Each row is a point on a landscape with many peaks, with its height.
A climber steps from a point to the highest of its 2 nearest points, and stops where none of them is higher. Distance is the straight distance between rows; heights are no part of it.
<602> (h 53.2): [ -7.7   3.8 -26.0  -8.4  23.1 -18.9   4.5   1.0   7.7  -9.4  15.1 -14.1
   2.6  -5.8  19.5  -7.8   4.2 -23.0   4.3  23.2 -11.1  14.5  -2.3 -31.2
  -9.7   1.7]
<625> (h 27.3): [ -2.8  10.8 -16.8 -25.4   2.2 -14.7 -23.8   3.1  18.8   3.9   3.6   2.8
   9.5   8.0  15.6  50.6   3.6 -17.0  -1.7  20.6  -6.6  21.2  27.0  -2.5
   3.7  15.8]
<801> (h 8.9): [ 10.9 -17.2  22.5  10.1   1.7  -3.5   5.0  12.5  17.8   7.3   5.3  14.4
  -3.4 -13.2  12.1  15.8  -3.9  17.4  -4.8  22.9  10.0   0.6  -4.7 -12.1
  31.5  11.4]
<237> (h 56.7): [ 12.6  -5.7   4.1  19.4  -2.9  11.5  -0.5   9.7   5.6  -5.7 -16.4  21.0
  28.6  12.2   6.7  24.7   5.3  -8.9  -4.6  10.6   8.8  14.5  -5.6  -6.8
  -1.6  -6.8]
<851> (h 18.8): [ -0.1  -7.9  17.9  -7.3  20.2  -3.6  32.8   7.2  -7.4 -10.0  -3.4 -16.9
  -4.3  -9.4 -12.3 -43.7  -8.4  -8.6  -0.9 -33.0 -13.4 -37.8 -17.1  11.6
   8.0 -16.5]
<573> (h 29.5): [-14.2   3.9 -28.1  32.3  29.4 -17.8  30.3  17.5 -13.8  11.0  -3.2 -26.8
   8.6  -7.8  -2.7 -28.8   6.6 -22.0  -8.2  19.1 -21.6   9.2  -0.7 -10.2
 -30.2  -4.5]
<600> (h 26.9): [-13.6   3.9   4.3  22.2 -20.9  27.9  -7.7   1.0  -7.6  19.7   1.3  -6.8
  -8.4  13.5 -24.9  -9.6  17.5  14.5  -9.4   6.0  16.1 -20.0  13.3   8.9
   1.1  25.5]
<810> (h 33.3): [  2.5 -13.4   7.7   3.7 -24.7   0.1 -14.6 -17.9  -6.1  -7.0   6.5  10.8
  21.1  12.4   5.0  72.9  11.3  -6.5  11.9   5.7  -9.3   9.6  18.3  -5.6
  -7.4  28.9]
<828> (h 47.5): [  0.9  -8.8  -3.1   1.0 -23.9   0.8  -9.0   8.1   7.9 -11.5   9.8  31.0
  27.1   8.6  22.9  19.6 -40.0  34.4   9.3 -22.9  26.7   1.7  -6.4  19.7
  -8.5  -2.0]
<288> (h 50.5): [  8.0   6.9  -7.7 -12.7   6.1 -15.6 -19.7  17.3  10.0 -19.0  -4.5  11.7
   7.1  14.2  16.1   8.3 -17.1 -13.2  -6.9 -15.2   0.2  -8.4 -18.6  -4.4
  38.4 -14.8]
<692> (h 36.9): [  0.6  -8.9  22.2 -24.3  -4.2   0.2   6.2  -4.1 -25.4   3.6 -14.6   1.2
   9.5  -6.2  -8.5  20.3   4.4   3.4 -12.1   1.0  -7.4   5.9  16.7   8.9
   1.0   6.5]
<61> (h 66.0): [-10.2  -7.0  -5.8 -11.4   1.7  -4.5  -6.3   3.6  -9.7 -23.0  -9.7 -27.4
  21.3  -2.9  -3.2   9.6  14.5 -24.3 -11.8  12.5  -0.4   3.7   0.1 -29.5
 -18.9   6.2]
<899> (h 28.7): [  1.8  11.6  28.8 -21.3  11.8   4.5  31.7   8.4 -12.1  -1.0 -12.1  21.8
 -10.6   5.8   3.7  12.9  -3.2   4.2   6.1 -18.3  -3.9   2.9 -10.9  19.6
  24.0   1.4]
<423> (h 48.1): [  5.5  -8.1  -1.8  16.5   4.9  17.1   9.5   1.6   0.9  -2.5 -21.1  -1.3
  27.2   2.5 -10.5   6.7  16.3  -1.6  -8.2   6.4   2.8   2.6 -12.5 -17.3
 -22.8 -23.7]
<329> (h 45.3): [-14.0   4.3 -38.9   1.1  31.1 -25.8  11.3  -0.8 -12.5 -19.4  33.2 -26.2
  -6.9 -42.4  19.0  -3.4  -5.1 -20.2  12.6  24.8 -11.7  20.3   7.6 -32.4
 -10.5   8.7]
<544> (h 65.5): [  9.1  -7.7 -13.6   5.3 -17.0  20.7 -12.5 -11.2 -22.4  12.0   1.0  14.1
   7.9   4.7 -32.4   6.0  13.2  26.2  25.5  21.3  -3.6 -20.6  -1.8  15.3
  -1.9   7.1]
<935> (h 54.4): [ -4.1  -3.7  -3.8   1.1 -23.8  15.9 -11.6 -14.5   4.8  -4.3   9.6  17.8
  13.0   1.8   3.7  -8.7 -32.9  12.7  -4.9 -24.3  33.5  18.1 -15.8  14.5
 -22.9  -3.4]
<55> (h 30.9): [ -6.6  13.8 -30.3 -17.7   8.1  -4.2  -1.0  -4.0  19.1   6.6  15.6  -6.1
   8.6  -6.6   5.7  30.3   5.4 -12.9 -14.1  34.3  -6.0  18.0  30.4 -11.3
 -17.3  21.9]
<620> (h 33.7): [ -5.3   3.3 -15.2  23.5  13.4 -16.3  14.8   7.5 -16.4  11.0  -7.7 -22.4
 -10.5  -4.5 -13.7 -25.6  11.0  -6.8  10.8  19.9 -15.8  -1.4  21.1  -6.7
 -14.6   7.0]
<161> (h 46.2): [ 15.1 -25.1 -10.7  22.0  -7.3  20.9 -15.7 -16.8  -6.6  12.4   5.9  -4.7
  16.6  -2.0 -11.7  22.2  -4.0   0.9 -11.5  -2.2   5.2  12.2   8.6 -17.2
 -23.5   0.2]
<741> (h 24.4): [ -0.9  10.3  30.8   0.5   8.1  -6.3  19.1  18.1   1.2   2.5  -6.8  25.6
 -13.4  -1.2   9.8   3.0 -14.3  10.8  -6.4  -6.3  -6.9 -13.4  10.5  39.1
  27.2   9.1]
<1007> (h 60.8): [-18.6  12.9  12.3  -7.1 -30.5  24.4  -3.5  -8.0  -6.8  -9.7  11.9  12.1
  -4.9  13.3   4.3 -17.8 -12.9  18.9   9.1 -20.4  29.4  -0.3 -11.8  18.8
 -30.0   4.4]
<404> (h 47.8): [  4.1  17.9  -8.3  17.2   4.8  -6.1 -12.0  16.6  25.5   1.8  -2.7  -5.0
 -11.2  24.6  11.7 -23.1  -7.8 -21.1  -5.1 -10.0  20.8 -13.3 -20.8  -6.4
  11.5 -13.8]
<674> (h 42.8): [  2.5 -10.6   1.0   2.2   7.0  29.8 -12.1  -0.6   5.6   7.3 -12.2  -6.5
  17.2  26.2  -2.2  12.2  19.9   7.9   6.5  -4.0  -8.2   4.1  -9.1 -25.0
  -2.0 -30.2]
<1009> (h 73.6): [ 16.3   0.2  20.7  21.9  -6.6  -2.0  14.6  17.5   4.1   2.5 -18.3  20.3
   4.5   5.4  -9.0  20.1   9.5 -12.3  -4.2  20.6   6.4   3.4  18.9  10.5
  -0.6   5.9]
<192> (h 42.3): [  1.3  -0.8 -11.9   9.9   4.1  22.0 -27.2 -11.4 -22.5 -15.1  -2.3  18.9
 -16.3  -4.4   5.3  16.9  14.5  -9.5  21.1  18.2 -12.9  -1.6   4.2   1.4
 -18.5  -2.5]
<854> (h 18.5): [  5.3  -3.5   7.4 -16.6   2.9  -5.4   7.9   4.1  16.1 -10.7  13.6  16.8
  -7.6   3.5  -3.9  -8.7 -17.6   3.5  -3.4 -52.4  14.6 -29.0 -19.7  31.1
   2.9 -24.2]
<744> (h 55.7): [ -1.8  16.4 -11.4  16.7   5.2  -7.0 -29.6   1.9  18.5  -2.3  -0.7  -6.7
 -14.8  16.9  20.1  -0.3   4.3 -20.3  -9.6  -7.3  16.9   8.5   2.2 -10.5
  -3.4 -11.2]
<644> (h 68.0): [ 14.6   1.6  -2.2 -30.5  17.1 -13.4 -12.6   0.6  17.5 -13.4  -6.4  14.6
   0.4   6.7  21.7   4.4  -6.4 -14.4  15.0   8.2 -21.8   2.5 -26.1  -1.0
  31.5 -17.6]
<394> (h 27.2): [  2.7  30.1  -9.0 -19.8  12.3 -16.1  13.2 -16.0  23.3   4.5  -5.9 -12.1
  -7.8   2.3   6.0 -19.0  17.6 -13.3  -2.3  -5.1 -18.1  -2.6 -47.6 -16.3
  22.5 -19.8]
<1072> (h 39.6): [-11.2   9.3 -35.4   2.9  23.0 -27.1  24.1  10.4  -3.6   4.5  21.5 -25.8
  -5.2 -31.5   0.4 -14.8   4.7 -23.5  10.3  37.6 -15.9  21.5  30.6 -10.7
 -19.1  20.6]
<599> (h 23.8): [  5.6   5.5 -21.0 -23.5   9.0 -10.1 -30.3 -16.3  18.8  10.9   4.1   3.6
   0.3  -0.9  15.5  27.2  -8.7 -15.0  -0.2  13.8 -18.8  24.6  -4.4   9.4
  -4.8  11.4]
<353> (h 37.3): [ -1.4  -3.2  12.7   7.0 -17.5  14.2  -4.5 -14.9 -14.5  -0.9  -9.8   2.2
  18.8 -10.6 -11.1  55.2  37.9  -0.7  -9.8   4.4  -8.2   7.3  13.3   0.6
  -9.5  18.8]
<737> (h 15.7): [  8.1  -6.5   3.9  -0.9  17.9  -8.6  23.0  -7.6 -16.5  -1.4 -14.6 -18.0
 -14.3  -6.3 -11.8 -25.8   5.7 -16.7   2.1 -12.5 -15.2 -16.4 -20.1 -13.6
 -12.6 -13.5]
<253> (h 40.8): [ -6.6  18.2   4.5   6.7   1.6  18.5   7.7  21.1   5.7   0.8  -3.0  -3.5
 -14.8  23.7  -7.0 -28.9  -9.5  -5.3   8.7 -11.1  16.8 -20.2   1.8   7.5
   3.3  -6.7]
<907> (h 53.4): [ 12.2  -9.2 -20.7  12.9  -3.2  -6.0 -17.8  -3.6   9.6   7.9   4.7 -12.4
  30.3  -7.9  -4.7  28.2  -4.1   3.9   5.6  19.6   0.8  21.9  15.7 -31.7
 -11.6  -5.4]
<1035> (h 33.5): [-11.7  16.8 -10.0   0.4  14.7   1.7   5.5  -3.7  17.8   7.0  -4.9 -31.2
  -7.3   3.5  -0.5 -36.2  27.4  -5.5   6.0   8.3  -4.4  -5.3 -10.5 -29.7
  -3.4  -0.3]
<57> (h 68.7): [-23.5  -7.6  13.1   1.2 -29.3  40.1   0.3 -11.2 -14.2 -12.2  18.8  19.1
  -4.7  -0.8   0.6  11.7   4.1  42.2  17.8 -17.9  22.8 -16.4   3.5  21.0
 -12.5   8.3]
<827> (h 56.6): [ -1.4  -7.3  13.8 -22.6   5.7  18.1   4.9   8.2  -9.2 -19.4 -10.2 -13.5
  10.7  -4.6  -1.1  21.9  17.5   3.8   2.2  12.6  -1.0   0.7  -5.7 -34.7
  13.3  -0.4]
<1089> (h 22.9): [  6.1   2.2  12.0 -12.3   7.7 -15.5  23.0   2.6   5.8  -2.2  13.8  -1.3
 -16.6  -4.9   5.0 -31.6 -24.9  -8.8 -14.0 -31.5  -1.5 -40.1  -3.1  24.8
   4.1 -16.1]
<862> (h 41.9): [  1.4  18.0   1.9 -29.4  -0.3  -6.1   2.5   0.0   1.3  -8.2   7.0   6.7
  -5.6   7.7   1.2   5.4 -12.2  -3.5  -3.3 -34.3   7.8  -6.4 -22.2  -6.8
  37.9 -12.3]
<174> (h 45.0): [ 16.2  -4.4   4.1  29.3  -7.4  15.7  -2.8 -20.6  10.4  18.0  -5.5  22.1
 -10.5  -0.4 -15.4  17.7  10.2  14.2  15.8  -8.3   6.9  25.7 -12.5  -2.2
   0.1   4.2]
<965> (h 39.1): [-12.5   9.3   5.3  18.5 -31.9   3.3 -31.4 -12.8   8.9 -10.7 -13.0  20.0
  -7.0  14.4   8.4  30.1  29.1  -1.3  -5.9  -1.5  15.6   6.1  11.4  17.4
 -11.4  18.8]
<437> (h 54.0): [  8.4   3.4 -25.1 -14.6  22.1 -14.6 -25.7   6.0  13.4  -7.9  -6.2 -20.5
  20.5   6.5  19.6  21.3 -12.0   4.5   1.1   6.7 -10.9  -7.1  -4.5 -31.5
  12.9 -24.5]
<686> (h 29.3): [ -4.9   6.9  -5.2   7.4  -9.3  13.2  -3.4  -6.4   3.7  20.9  -0.3 -14.5
 -12.2  14.1 -11.6 -33.4  16.3  11.5   2.7  17.9   8.6  -5.7   0.5  -4.1
  -8.8  10.9]
<201> (h 48.2): [ -0.4  -6.8   2.1 -40.8   5.1  -3.1  11.5  -7.3  -7.1 -22.9  -4.1  -9.8
   1.4 -16.0  -3.4  11.9  21.7  -7.4  18.6  29.8 -22.2  18.8  -4.5 -29.3
 -12.6   2.3]
<1026> (h 47.4): [-10.6  10.1   3.7   5.3   1.9  16.0  24.2  19.1  -0.9  14.6 -14.7  -5.6
  15.0   8.1 -16.6  -4.8  -1.1  11.6 -22.6 -24.3  20.9   5.4  14.2  27.5
  -8.9  -2.4]
<913> (h 6.3): [  4.4  15.5 -23.4  -9.7  34.7 -10.5  -4.2  12.3 -19.9   3.9 -10.0 -12.5
  -5.6 -12.1  -3.4  -4.1 -20.5   5.7  -8.0   0.2  -7.4 -22.5  -1.6   1.1
   7.2  -7.8]
<932> (h 53.5): [ -1.4 -13.1  16.4  17.8 -12.7  17.7  -3.6  -7.6   8.3  13.0   3.4  19.2
 -18.0   8.3 -11.2  11.1  26.5  14.0  28.7   7.6   1.2  10.0   6.4  -1.8
  17.9  13.7]
<76> (h 10.2): [  3.3 -20.3   6.7  16.6 -12.6 -23.1  -2.9   6.8  -8.8   0.6 -24.1   0.1
  -5.6  -5.8 -25.5 -23.8  12.4 -14.1   2.2  -0.8 -15.6 -12.4   8.8  23.0
 -14.6  21.8]
<866> (h 25.4): [-10.7  -8.3 -11.6  14.9  25.8 -23.0  31.2  11.1 -16.7   6.9  -4.2 -23.8
  13.0  -6.5  11.0 -28.0  -8.1 -26.0 -24.7  -6.2 -19.0   0.5   0.3  -0.5
  -2.2 -19.6]
<670> (h 56.8): [-13.5  -7.7  -4.0 -19.2   0.9  -2.4 -26.2  -8.8   0.5 -25.1 -12.9 -19.4
   8.1  -9.7  19.9   5.9   9.7  -0.7 -16.4  13.6 -11.3   3.6  -8.2  -0.5
 -12.8  16.4]
<433> (h 21.2): [ -7.7 -20.5   2.4   9.8   3.4 -28.6  28.9   3.6   0.2  14.2  18.2 -31.3
  16.8 -12.8  14.3 -44.3 -18.5  -3.1 -29.5 -15.4  -6.2  -9.7  -3.6   0.0
   1.6 -15.8]
<50> (h 6.4): [ 15.7 -13.3  16.9  15.5   3.4  -3.9  14.2   1.4  23.6  22.1   1.4  -9.6
 -12.3 -17.8 -12.3   4.5   9.2  16.0  -8.0  16.6   1.8   8.2   4.9 -18.0
  12.8  12.0]
<225> (h 56.1): [ 13.8 -14.9  22.0  32.0 -12.1   1.3  21.2  19.4 -13.8  -2.7  -6.1  32.9
  12.8  12.3   9.8  32.8 -11.0  12.6   1.2  11.9  18.6 -16.2  10.4   6.3
   2.7   8.5]
<147> (h 13.0): [  9.9 -21.4  12.3  15.9   4.1  -8.0   3.7  12.3 -16.9  -3.0 -16.2   0.2
   2.2   2.0 -14.9 -30.5   0.8 -12.9   2.9  -5.7 -10.7 -13.0   1.1   9.9
 -14.4 -12.6]
<211> (h 9.5): [ 14.9   5.7  -6.4   3.1  23.7  -2.7  19.0  22.7  -3.0  13.0   5.4  -1.8
  -4.6  -4.1 -21.7 -31.7 -35.5  -0.7   9.1 -32.8   6.9  -3.1   2.2  16.7
   2.5 -11.0]
<203> (h 21.0): [  7.9  -2.2  -8.5 -15.5  18.8  11.3 -21.6 -21.5   3.3  13.7   3.6  10.1
 -14.5   5.9   0.9  25.0  -9.7 -15.2  -8.3 -12.1 -15.2   8.4 -21.9   2.9
   5.3  10.6]
<846> (h 43.9): [ -2.1  11.0  -8.1  14.1 -22.5  13.5 -33.6 -18.1   8.2  -2.9   6.6  24.8
   6.0  24.5   7.5  26.1  21.4 -10.6  -0.3  39.6   3.3  -4.7  -3.6   9.6
 -17.7  14.8]
<943> (h 12.1): [  7.1  -7.2 -18.0  -2.0   4.1 -22.1  19.2  14.1  17.1   1.5  19.8  -8.1
   1.4  -1.8 -16.3 -50.0 -37.6  -0.1   3.7 -42.3  19.0  -5.6 -15.6  -0.7
   0.1 -20.4]
<623> (h 39.7): [ 12.5  -6.2  18.4  -3.2 -17.8   8.4  -1.2 -11.2   2.4   3.9  -6.2  -3.1
   0.1  -8.7 -15.0   7.9   2.0  16.6  11.3 -11.4   3.9  25.8  -7.4 -17.0
  -1.3  -4.5]
<855> (h 35.5): [-22.2   9.7  -9.8 -11.0 -33.8   4.0 -36.6 -14.0 -12.8  -5.2   3.1   7.2
 -11.3  15.4   4.2   3.9   3.2  -4.6   0.9   3.6  14.0   8.4  19.7  13.9
  -2.9  19.8]
<517> (h 69.5): [  6.0   5.3  31.6  19.8  -9.1   9.4  12.5  10.5  -5.6  13.7   1.9  25.7
 -27.1   5.3 -10.3   6.9   4.7  26.6  25.3   2.7   2.3 -16.6  22.1  18.5
  20.4  25.5]
<278> (h 15.1): [ -8.6  -7.0  -8.4 -18.6   4.4 -12.8   9.6   5.8  32.2 -12.3  29.5  12.1
   4.1  -9.8 -21.8 -23.9 -34.4  12.8   5.4 -40.3  25.6  -6.5 -21.7  13.1
  13.6 -23.3]
<752> (h 55.8): [ -0.6  12.3  23.6  29.1   3.0  11.7  26.9  26.5   6.2  -1.4 -18.1   6.8
   2.7  -7.7  -4.5   2.0   1.5  16.5 -21.8   4.1  22.4   2.1  12.1  10.0
   8.3  -1.6]
<290> (h 17.0): [ -9.8   3.0  19.4   7.1 -10.9  -9.7  -6.0   6.3   6.0 -14.2 -14.6  18.4
 -23.8   3.3  -6.5 -31.3   6.3  -0.9  -3.9 -24.2   6.7  -9.0  -2.9  45.2
  -8.8  11.5]
<646> (h 38.2): [ -3.0  -3.8   1.3  -7.7  15.2  13.3  -1.2  -4.6  17.5  10.4  -3.0 -12.0
  -6.1  11.5  -0.9 -13.4  26.0  -0.5   4.1   9.4 -13.5   7.8 -10.4 -28.9
  16.6 -20.7]
<841> (h 49.1): [ -6.2  -3.8  -6.0 -12.8   9.5  -9.2 -16.4 -11.0  11.3 -22.1  18.8  -2.6
   0.3  -5.3  34.6 -21.1  -5.7 -28.3   0.2   6.7 -27.3   2.8 -24.3 -13.0
  33.7 -23.3]
<986> (h 7.8): [  1.4  12.5 -10.7  -1.4  25.7   7.1   3.0  29.0 -11.5  -2.7  -4.0   8.4
   0.5  -5.3  -1.8  -3.6 -26.3   8.1  -3.7 -23.1   6.2  -6.3   8.3  10.4
  19.7 -20.2]
<743> (h 29.1): [ -6.6  -4.2  22.5   4.8 -22.2  -7.4 -11.0 -10.8   0.0 -18.5 -10.6   6.8
   1.9  -2.1  20.6  66.0  16.9  19.5   8.0  -7.9   7.2   5.6   2.2 -19.6
   8.8  26.6]
<762> (h 44.8): [  5.9  -2.3 -23.2 -15.1  10.7 -18.7 -15.3  14.9  14.4 -10.3  -0.5 -18.4
  14.9  13.5   6.6  -6.8 -17.8   5.1  -2.7 -20.4  -0.5  -2.5  -6.6 -18.1
  29.4 -30.2]
<873> (h 18.9): [  7.4   0.6   1.3 -12.0  24.5  17.9  -0.7  -7.5  -2.2  18.3   4.4   9.0
 -14.9  -6.4  -2.0   2.9 -13.7   6.6  -9.5   5.0  -4.4   5.0  -6.1   4.9
  15.2   6.7]
<542> (h 69.7): [  9.3  -5.1 -27.0  -9.9  28.3 -13.6 -12.0   9.8  27.2   6.2   1.3 -23.4
  31.6  -8.3  10.3  28.9  -9.6  -3.5  -8.7  24.3 -16.4  12.5   3.1 -31.7
  -1.2  -3.8]
<292> (h 32.8): [ -5.9   1.1  16.2 -27.7  -5.7   3.1  18.2  18.5 -24.1   8.1  -2.1  14.9
  -2.3   5.7  -5.5  21.4 -12.6  20.5  11.0 -15.0  11.7  10.3  18.2   6.4
  15.9  12.6]
<1088> (h 77.7): [ -9.5   8.7  -1.7  11.0 -38.4  29.8  -7.8  -8.6 -27.3  -0.1  10.7  23.4
   0.3  12.1 -14.3  11.8  17.1  41.2  28.4   5.3  20.8 -21.5   2.0  17.1
  -5.2  18.6]
<200> (h 17.4): [ -7.6 -11.9   5.0  -8.9  -5.5 -30.2  25.9 -12.8   1.6  15.3  17.2 -33.7
   7.2 -13.0  24.6 -33.9  -6.5  -3.0 -12.0  -1.7 -18.8  14.7 -14.5  -8.1
  14.3  -5.3]
<24> (h 55.9): [-11.4   3.7  16.6  22.6   5.0  20.4   8.5  20.0  -5.5  -1.7   6.9  22.3
 -36.5   9.4  -6.0  -5.7  -5.5  15.3  35.0 -20.7  11.0 -23.4  13.2  21.6
  10.2   5.7]
<797> (h 65.8): [ -3.6  27.1 -14.1   5.4   0.3 -14.0  -1.5   1.8  11.8   1.5  -0.3  -9.5
  -0.3   8.3  12.5 -12.7   2.9 -18.4 -10.5  18.8   5.6  20.8   7.1  -6.2
 -11.9   0.3]
<19> (h 49.6): [-15.0  -7.3  -7.8 -13.7 -13.8   4.2 -43.9 -16.5   8.1  -7.2  -2.3  -0.8
   0.9  10.8  23.6   7.8  19.6   0.5 -13.1  34.6 -10.1 -15.0   3.0  15.9
 -16.2  17.3]
<869> (h 35.4): [ -3.3  -5.8  15.2   6.2   1.3  28.2  -7.0  -8.9 -12.6 -11.3  -2.6   6.6
 -13.6   3.0   4.1   0.2   1.6  18.1   8.0  -9.4   6.2 -17.9 -11.7  -3.6
 -13.4  -8.5]
<141> (h 38.8): [ -4.9  -4.6  -4.4   3.8  21.0  19.4 -26.5  -5.2 -17.0 -15.7  -4.8  -1.7
 -18.5   9.8   5.2  -4.0   7.4 -18.5  10.7  -9.6 -13.1  -8.4  -1.0 -11.9
  -4.9 -12.7]
<960> (h 20.7): [ -9.6  -2.7  22.0   0.0 -31.6   5.9  -8.1  -9.5  -0.9  -1.3 -12.4  12.5
 -13.5   0.4 -13.3 -15.2  15.6   9.9  -6.5  -8.8  13.2   8.0  -8.4  22.1
  -6.5  23.1]
<139> (h 20.3): [  4.5  21.7   9.2  -0.2  18.4   4.9  13.2  -8.4  -2.5  13.7  -5.8   9.5
 -17.6 -20.4  -1.2   0.2 -19.3  10.0 -14.0  -5.9  -7.1   7.3  -7.9  40.2
   9.3   4.4]
<376> (h 42.0): [ -0.9  -3.9  -5.2  11.2  -5.5   7.6  18.1  19.7 -11.0  12.7 -17.3 -17.8
   9.0   8.9 -35.4 -20.8   1.3  -3.9  -7.6  -3.3  17.5   0.9  21.2  -3.1
  -3.2   7.5]
<117> (h 24.0): [ -2.3  -5.1   9.0   8.0 -35.3   7.9  -8.5  -9.8  -1.9  16.3   0.4  14.9
  -9.1  14.7 -26.3 -16.6   6.5  13.3   1.3  -1.7   5.9 -17.0  14.4  43.3
 -12.3   8.6]
<281> (h 48.0): [ 10.4 -16.7  -2.6  24.5 -16.2   3.8  -9.8  13.8  -9.4 -12.3   2.5  29.8
  28.3  20.3  22.7  39.4 -28.8  21.5   6.1 -10.0  19.3  -8.2   8.6  11.0
   0.5   5.2]
<411> (h 36.6): [ -6.5  13.4   7.3  -7.3   9.7  16.3  -1.8   1.8  -1.5 -14.3   6.3   4.8
 -28.5   2.3   3.2 -16.2 -13.4   2.9   7.6 -21.2  20.6 -19.3 -21.9   3.7
  -1.5  -1.0]
<1062> (h 38.0): [ -0.9   5.1  15.9 -15.6  -4.9 -13.6   7.9  -1.7   5.8 -16.1  22.1   7.7
 -16.0  -3.7  21.5 -35.7 -19.3 -18.9   8.5 -13.0 -15.0  -7.8  -9.1   0.0
  30.5 -33.0]
<860> (h 3.8): [  8.5 -19.2   7.4  12.5   4.5 -19.9  13.8 -11.9  25.2  16.8   0.3 -11.0
   0.0  -4.8  -5.8   0.6  34.0  -8.1  -9.5  33.6 -14.6  -2.8  12.7 -13.3
 -12.9   5.6]
<136> (h 34.1): [  6.1  25.0  -8.3 -26.4  -7.2 -18.2   3.7 -20.8   3.4 -13.2   2.2  -1.1
   3.7  -9.6  14.5  -4.8  -7.1 -16.3  -4.3 -21.3 -11.2  -2.7 -39.4 -14.8
  19.1 -30.1]
<915> (h 37.8): [ -0.7   6.2  -1.6  22.9   3.7  13.7  31.3  16.6 -20.4   6.8  -5.3 -18.8
  12.4 -10.0 -17.2 -28.2  -8.7  -4.2  -2.5  15.5  -3.3  -1.3  21.8   0.5
 -18.9   3.1]
<1065> (h 47.2): [ 11.6  -8.2   3.6   5.5  -5.6   1.1  -9.8 -13.6 -22.2   1.4  -3.9   5.8
  -7.5  -3.0 -14.6  11.7  11.7 -16.8   7.5  22.5  -9.0 -14.9   9.7  -5.3
 -32.6   4.2]
<1058> (h 34.8): [-12.3  21.7 -34.2   0.3   6.2 -24.4   3.7   4.3   1.8  12.4   4.9 -17.2
  -1.4 -21.3 -11.5   4.6  11.6   1.8  -9.6  39.2  -3.0  16.5  36.6  -3.2
 -15.3  29.6]
<727> (h 14.6): [ -3.1   3.9   5.2 -21.5  -9.7  -9.4   9.1  -9.2   4.4  19.6  21.6 -17.3
   4.3  -4.4  19.6 -20.6 -11.0   2.5 -14.8  -5.5  -1.2  20.0   5.8  -9.1
   6.8  -9.7]
<879> (h 46.9): [ -3.7  -0.3 -13.3  -9.4  -5.7   5.0 -22.1  -2.8   3.2   8.9 -10.4 -10.4
  13.1   3.2  -1.7  -0.8   0.6  19.8  -0.4 -11.7   6.8  16.4   7.0   2.5
  -0.9  -8.1]
<300> (h 55.4): [  8.8 -12.3 -14.9  -8.6 -15.3   6.2 -19.3 -18.5 -13.7   5.2  -3.6  -8.8
   6.0  -6.5  -7.7  -1.9  10.0  23.2  13.4  17.5  -8.9  -8.7   4.4   3.0
 -19.8  -5.1]
<868> (h 29.2): [ 22.3   0.6  14.0  -3.5   2.3 -36.3   7.5  -3.7   6.2   3.4   1.2   2.3
 -27.1  -7.5  10.1 -27.8 -18.8 -20.1  -6.6 -14.6  -8.6 -10.4  -3.1  12.8
  17.2 -18.2]
<566> (h 41.6): [  6.2 -23.0  -2.9  10.0 -21.6  16.8 -17.4 -33.3  -9.2   3.6  11.6   4.2
  25.6 -10.1 -20.9  33.4  25.4 -12.7 -12.5   5.4  -7.4  16.9   8.2  -4.7
 -24.2  18.3]
<773> (h 11.8): [  5.1   6.0  29.2  -6.8   1.4  -6.3  22.8   0.5   5.5  -1.2  11.8  -5.3
   1.5 -22.4  16.0   2.4 -12.0   1.9 -17.4   6.0   2.1  24.1   1.6 -14.9
  29.1   7.9]
<397> (h 41.7): [  3.5 -15.7  10.4 -27.7  -1.4  -6.3  10.8  -8.2 -29.6 -13.1  -3.7 -10.6
  -2.8 -19.8  -9.2 -15.4  -1.9  -3.3   9.1   8.8 -15.7  11.5   2.4  -4.3
  -8.5   2.4]

Call two points neighbours if one is among the 2 nearest of the other. Go from one point of each pair to the other, from neighbour to neighbour, staying as high as possible. Name the lowest point that can't be avoided.
<542>, <644>: <762>
<517>, <1009>: <623>
<1088>, <1009>: <828>
<517>, <797>: <253>

Write out the way that a climber takes from each point below.
<50>: <801> <773> <727> <200> <433> <866> <573> <620> <915> <376> <1026> <752> <1009>
<960>: <117> <600> <686> <1035> <646> <674> <423> <237> <1009>
<139>: <741> <899> <292> <692> <397> <201> <827> <61>
